Each row is a point on a tangle of strands that fork and nearly touch. The rows are in no order.
In the rows, zero is written as 128.
Points whose rows are less than 130 apart are linked; no others are. Some points are linked to none.
Zaku: [104 123 204 135 109  67 146  99  94 112 104  78 183 128  88 115 122 174
 144 160 154 130 134 121 123 127 133 134 102]
Zelo: [115 127  95 140 144 140  81 202 166 110 122 121 149 126  70 115 185 123
 101  91 117 164 109 112 155 171 164 162 153]
Bul: [ 98 142 125 102 119  89 119 142 136 111 114  96 120 136  57 133 107 129
 150 145 162 167 136 136 148 117  54 174 106]
vurad: [165 154 105 110 124 140 184  64 132 135 119 136  96 111 131 158  70 120
 134 115 106 123 145 176 109 112 150 110 118]
kibim: [107 100 161  87  97 105 145 109 114  98 104 117  94 154 150 144  95 183
 149 122 170 133 143 122 155 110  63 179 121]
loz: [122 160 129 146 140 177 153 114 160 125 164 135 112  95 169 174 128  98
 134 102  85 108 118 198 121  99 126 126 149]
Dab: [130 114  79 130 217 225 123 136 161 126 116 146 141 144 137 111 150 125
  90 127 109  97 182 141  78 183 171 135 170]
Tatot: [107 128 183 108 106  68  89 117  96 128 108  90 177 142  86 103  92 121
 174 160 181 148 150 130 105 121 103 131 118]
Biz: [ 99 143 116 105 119 142 105 166 160 128 129 119 112 145  93 101 125  80
 151  87 175 154 114 140 140  97 163 131 122]
gif: [114 127 139 122 132 147 129 162 113 151 139 111 121 137 128  94 102  86
 149  81 164 117 125 110 137  89 169  97 128]
tak: [167 149 108 122 106 157 146  75 167 122 133 145 143 101 118 135 115 138
  92 108 101 135 106 187 153 178 174 149 160]
leso: [ 99 129  74 100 154 149  99 163 120 123 112  79 106 144 186 121 178 116
 204 121 157 105 156 159 133 100  58 176 159]
voso: [129 134 127 157  96 129  71 137 131 133 131 131 134 174 173 130 122  73
 143 114 165 146  77 158 124 157 139 119 122]
duk: [165 107  90 123 119 100  61 142 123 111 123 118 164 152 144  86 114  81
 129 149 157 139  66  77 143 124 124 116 141]
let: [125 124 105  86  99 139  82  97 114 115 163 156  92 116 155 177 149  73
 171  79 119 122 124 165 127 102  68 141 137]
Mun: [110 131  95 121 112 135  65 182 177 132 128 122 129 168  99 105 155  98
 115  98 162 154 109 129 133 147 185 133 124]
zile: [ 51 126 115 192 166 153 146 145 160  84 112 133  97  86 136 168 153 123
 156 109 101  88 121 159 129  70  90 150 120]
Geni: [118 138 137  69 126 152 133  94 127  93 155 133 118  71 157 184 132 152
 146 131  81 126 119 144 119  94  77 165 158]
pege: [145 138 186 126 124 130  93 117 144 136  79 170 145 169 139  68 178 196
  84 145 102 142 146  58  99 158 143 104 103]
vum: [126 109 141 109 125  91 140 181  79 122  98 132  88 141 194 150 119 105
 183 109 162 111 166 134 125 113  47 132 153]
legu: [132 124 134 134 116 130 128 123  94 131 121  99 127 101 152  80 114  86
 184  88 165 151 134 114 141  75 120 127 141]
daf: [119 116 175 144 143  93 127 159  62 155 118 108 122 118 124 113 104 105
 152 146 127  99 172  61  87  98 145  62 109]
lutiz: [ 92 143 106 126 121 136 161 129 149 106 117  89  69  82 135 181 175 147
 159 124  96 157 150 179 148 138 100 161 114]
vuni: [111 129  79  75 129 128  89 118 106 114 146 110  94 125 181 145 171 101
 189 114 132 121 152 147 139 107  66 167 160]
Vupa: [ 69 151 119 172 196 124 132 184 156 117 130 134 165  79  49  91 163 129
 107 109  84 122 136 122 162 143 148 145 157]
Sibom: [104 101  79 159 169 162 201 159 149 157 143 113  95 148  99 154  68 122
 132 112 126 152 133 107 117  87 146 105 130]
vife: [ 63 139  97 146 138 135 131 143 153  90 110 110  97  90 150 153 190 117
 168 118 119 121 136 180 146 101  96 151 126]
buro: [148  89 140 141 106  90 193  85  89 127 102 142 122 152 159 192  88 210
 141 121 132 133 137 101 116 101 108 144 106]
zigo: [ 68 156 120 188 181 161 154 121 168  94 138 163 130  85 137 197 145 103
 136 101  83  85 122 185 109  99 127 147 154]
lizu: [113 155  95 111 162 133  96 158 139 132  89  73  95 167 154  93 168 114
 204 145 179 145 135 157 116 123  33 164 162]
Lote: [131 126 121 140  83 122  76 121  84 129 136 135  97 164 200 138 141  79
 177 112 156 132  83 149 139 127 104 105 151]
tiga: [136  97 144 164 109  87 204  88  98 155 119 101 139 144 117 152  88 189
 127 157 137 164 147  75 123 112 140 130 100]
Vopuf: [148 107 114 118 143 105 160  60 128 148 163 117 131 111 104 150  95 148
 101 153  98 100 188 103 126 106 147  86  85]
gezam: [117 145 203 135 132 157  86 201 104 163 136 148 137 173 148  86 154 136
 108 146 132  81 131 100 103 121 160  91 127]
Bugo: [ 86 147 134 169 129 162 157 190 152 124 134 102 147 126 110  92 149 112
 123 116 133 127 102 177 171  98  99 143 135]
mil: [138 136 127 119 144 150 118 137 156 145 147 132 150 101 140  69 124 132
  85 144 117 132 150 112 127 157 174 107 121]
Kegi: [136 145  92 143 177 154 173 167 165 160 133 102  98 138  96 108  96 103
  92 136 104 131 162 160 115 142 181 105  93]
retov: [149 147 110 141 137 187 113 110 155 121 155 162 130 117 188 173 143 101
 124  96  80 105  80 166 114 120 155 139 171]
zon: [167 119  92 156 131 160 106  90 138 124 153 148 155 108 185 136 127 100
 124  77 124 107  83 128 129 120 177 119 151]
Voran: [125 139 170 176 107 121 163 165  95 138 136 120 110 135 177 171 101 102
 162 124 154 131 134 186 115 117 105 121 108]
gab: [143  89 128  82 108 112 182  84 107  96 122 142 109 119 145 161  80 175
 140 113 141 125 135 107 140  90  87 161 122]
befis: [ 78 130 104 132 166 134 137 215 158 125 127 131 123 117  63 110 148 106
 125 152 119  98 130 107 129  70 127 116 107]
Poger: [167 162 129 110 120 147 161  47 143 134 128 131 111 109 115 170  98 161
  90 121  93 127 116 192 123 115 138 143 126]
gurab: [177  73  63 141 152 167 108 163 142 110 141 144 158 137 165 139 152 125
  84 130 132 124 102  81 111 186 189 113 134]
nise: [153 100  96 172 121 143 188 138 106 147 151 119  97 128 177 184  76 135
 151 120 122 170 163 121 113 108 105 145 125]
sesok: [162 118  99 148 102 134 105  87  97 131 138 153 115 126 190 132 144  80
 148  79 133 116  64 115 136 113 126  96 159]
Kilas: [138 165 209 115 127 103  71 136 122 141  89 127 137 140 133  71 162 160
 108 171  92 135 160  63 112 120 160 116 113]
gile: [137 117 124 105  99  74  59 102 108 139 116 132 168 152 124  93 137 101
 144 129 167 132  96  59 143 132 163  85 124]
supud: [121 115 124  58  99 109  75 103 114 137 143 147 134 132 103  85 113 106
 140 111 138 123 133  75 147 135 156 100 118]
Mavi: [113 131 128 110 137 130 180  94 163  96 162 126 135  79  62 153  97 149
 111 124  85 137 129 129 170 141 114 159 130]
doza: [ 57 120 104 148 115 157 132 168 152 123 134 160 138 148  82 112 146  91
 142  54 132  71  87 146 150  91 112 103 124]
Ter: [141 125 143  99 122 146 191  79 116 131 133 103  66 115 120 197 117 199
 118 120  75 128 111 182 129 118 106 167 129]
rez: [118 124 171 150 153 109 154 200  94 165 130 116 119 149 120 119  87 128
 125 178 126 105 149  90  93  97 158  58 117]
moluk: [137 130 181 135 142  89 144  90 122 138 123 151 152 120 111  98 151 182
  75 174  94  91 152 108 136 181 124 111  86]
boge: [114 140 157  96  77  98 115  93 111 101  92 104 119 153 150 109 109 172
 162 142 176 171 122 137 149 123  74 140 146]
zemi: [131 140 159 138 135 102 179 129 109 155 121  93 118 123  91 130  84 174
 101 181 103 174 150  72 133 145 163  97 108]
fumor: [124 152 176 175 110 103 140 142 102 150 140 129 157 106 138 132  89 101
 136 161 160 125 125 176 104 135 138  89 108]
kur: [157 128 144 140 107  78 160  84  76 133 116 166 120  78 156 140 127  98
 146  92 159 109 127 121 112 100 104  69 145]
poka: [141  92  83 125 140 172  85 206 137 109 143 146 148 141 145 119 168 122
  79 144 127 143 119  79 108 198 145 134 120]
sed: [146 127  77 125 117 126  55 111 165  77 158 116 151 149 155 172 149  85
 139 131  95 144  63 128 147 124  82 177 152]
Ruven: [ 98 155 200 143 134 123 123 208 105 156 129 114 145 150 131  97 115 126
 117 183 143  87 125 122 101 120 175  85 126]
latu: [145 122 145 124 150 190  89 183 124 166 119 172 102 180 160  69 151 126
  92 108 125  91 156  95  85 131 175  88 130]
sotof: [103 151  94 139 128 150  57 109 166  99 149 131 144 106 137 179 189  95
 141 132  82 138  77 150 131 132  88 200 144]
vep: [ 80 143 109 176 149 124 113 160 173  92 108 134 153  78  61 106 183 113
 125  93 103 154  96 150 180 154 138 151 164]
noku: [133 135 123  96 121 109 108 126 127 112  75  89 109 144 166  85 115 133
 184 148 176 169 143 124 135 120  46 161 163]
Bog: [153 115 148 128 161 108 169  59 150 153 141 123 134 142 103 132 136 190
  56 173  82  77 179 115 143 135 129  92  90]
Kipib: [ 97 134 117 128 178 132 162 212 154 139 155 112 114 103  68 120 113 118
 110 173  84 154 154  92 134  99 135 122 117]
Novu: [134 140 114 116 110 138 105 108 129 112 161 111 157  93 135 100 110 102
 160 123 142 140 117 135 148 112 103 158 132]
monak: [132 104 164 128 100  83 163 170  76 128  85 125  87 127 142 150  86  94
 174  81 169 137 155 114 108 120 112 100 153]
muvuv: [160 128 152 121  86 115 117  59 134 129 133 170 157 126 126 136 155 170
  80 148 133 116  54 147 139 141 135 157 124]
renit: [ 94 143 119 114 154 155  89 225 160 131 140 157 123 138  87  87 175 109
 111 138 118 107 151 109 117 112 145 122 107]
luk: [154 107  71 188 149 159 213 125 126 164 144 120  81 149 147 180  71 122
 140 138 109 154 135 158  98 100 134 122 142]
vopof: [150 125  99 125 100 153 103 104 170 107 148 132 160 124 117 136 142 134
  98 113 118 163  76 156 168 202 149 165 133]
zabez: [171 122 147 156 125  61 188  91  86 142 112 152 134 115 138 167  95 121
 145 134 145 120 162 122  95 120 149  65 111]
vodu: [154 117 126 131 141  77 172  49 107 163 118 136 127 150 101 168  81 148
 131 163 123 105 169 123  93 126 169  66  68]
Fuz: [115 126 127  77 108 121  84 102 126 127 140 111 167 120  87  68 109 137
 134 146 150 131 119  90 163 123 117 152 116]
gen: [137 167 195 109 129 103 122 153 106 144 110  81 116 120  83  82 123 162
 111 183 105 152 160  71 145 127 157 125 113]
belaf: [138 123 171 111 122 115 105 124 125 123 105 170 155 145 122  89 169 198
  67 164 108 117 117  92 132 203 123 126 107]
lopu: [105 144 116 133 187 146 148 204 172 126 141 116 120  89  78 104 144 127
  77 139  64 136 169 109 158 150 146 123 153]
dat: [136 117 117 137 142 189  67 238 144 133 139 147 123 161 128 108 194 130
  92 135 119 128 133  93 100 145 126 152 121]
bife: [ 94 152 151 105  95  85 105 150 136 112 137 113 137 154  62 125 100  90
 171 151 179 163 131 149 107 131  93 145  98]
pepul: [128 137 157 129  93 108  96 133 127 144 137 150 151 128 144 121 118  79
 136 136 179 149 116 161 113 158 143 108 111]
Zenif: [130 140 109 121 113 150 189 102 143 138 134 102  68  97 128 209 122 162
 143 117  62 160 144 161 138 138 111 169 113]
Kir: [172 104  68 114  94 110  52  95 133  84 144 132 160 162 138 134 114  88
 148 137 141 145  68 105 151 123  91 146 134]
pira: [124 114 121 101  99 125  89 115 149 127 137 113 170 148  82  92 134 132
 114 144 139 161  88 118 183 171 133 166 126]
sutik: [160 119 140  90  88  93 133  49  96 142 120 188 127 110 120 136 113 116
 131  84 149  97 111 117 127 116 122  93 128]
fisa: [132 124 199 143 108  84 166  69 126 140 128 145 142 135 114 122 158 176
  83 152 169  92  62 164 152 138 148 135 100]
Siba: [140 107 139 107  79  97 108  46 108 122 138 174 157 140 131 133 120 138
 118 127 161  97  74 123 133 122 132 119 108]
nuva: [143  97 106 140 183 222 106 153 149 147 136 157 139 159 164  81 145 140
  64 124 112  94 156 109  82 163 177  99 161]
gol: [116 116 204 142  90  69 172  75  93 112 107 103 147 135 115 144 125 189
 126 149 165 119  95 152 145 124 114 143 112]
kag: [199 161 110 137 119 127 147  58 135 157 109 143 168 119 129 113 156 167
  62 127 116 117 131 161 135 189 177 136 136]
meru: [137 101 136 105 115  86 164 155  82 128 108 140 106 120 108 132  59 122
 152 107 174 162 155  78 114 101 127  80 125]
toru: [172 121  81 124 191 191 137  88 157 124 137 139 146 124 124 119 136 130
  81 126 101 107 195 144  97 212 182 147 178]
sapo: [191 133  86 130 156 168 122  76 121 140 111 132 144 130 126  89 164 176
  63 138 102 125 186 149 112 216 172 143 139]
zapu: [137 129 132 143 126 128 173 167  89 133 139 115  83 115 200 173 108 120
 165 106 137 138 158 146 117 101  82 137 111]

A fork is a point with three links, a tip a point with one. Leave the first point through the second and follow the links. Name the first fork or tip that comes.
fisa / muvuv => let
Ter / Zenif => zapu
sutik / Siba => Bul
Zelo / vep => gurab
lopu / Vupa => Fuz
loz / zigo => Poger
daf / rez => tak

A fork is a point with three links. Follow the links from the first point to the second and name the forks in between, in order.
legu / zon => Fuz, tak, Poger
gezam / Lote => tak, Poger
vopof / poka => Fuz
gif / kag => Fuz, tak

Follow the links from the first point to the second, and from the first to the third. Name the last point that the two ways share.
legu / sed / toru => Fuz
Zelo / sotof / sesok => Fuz
gezam / dat / vife => tak
daf / Kir / pepul => tak
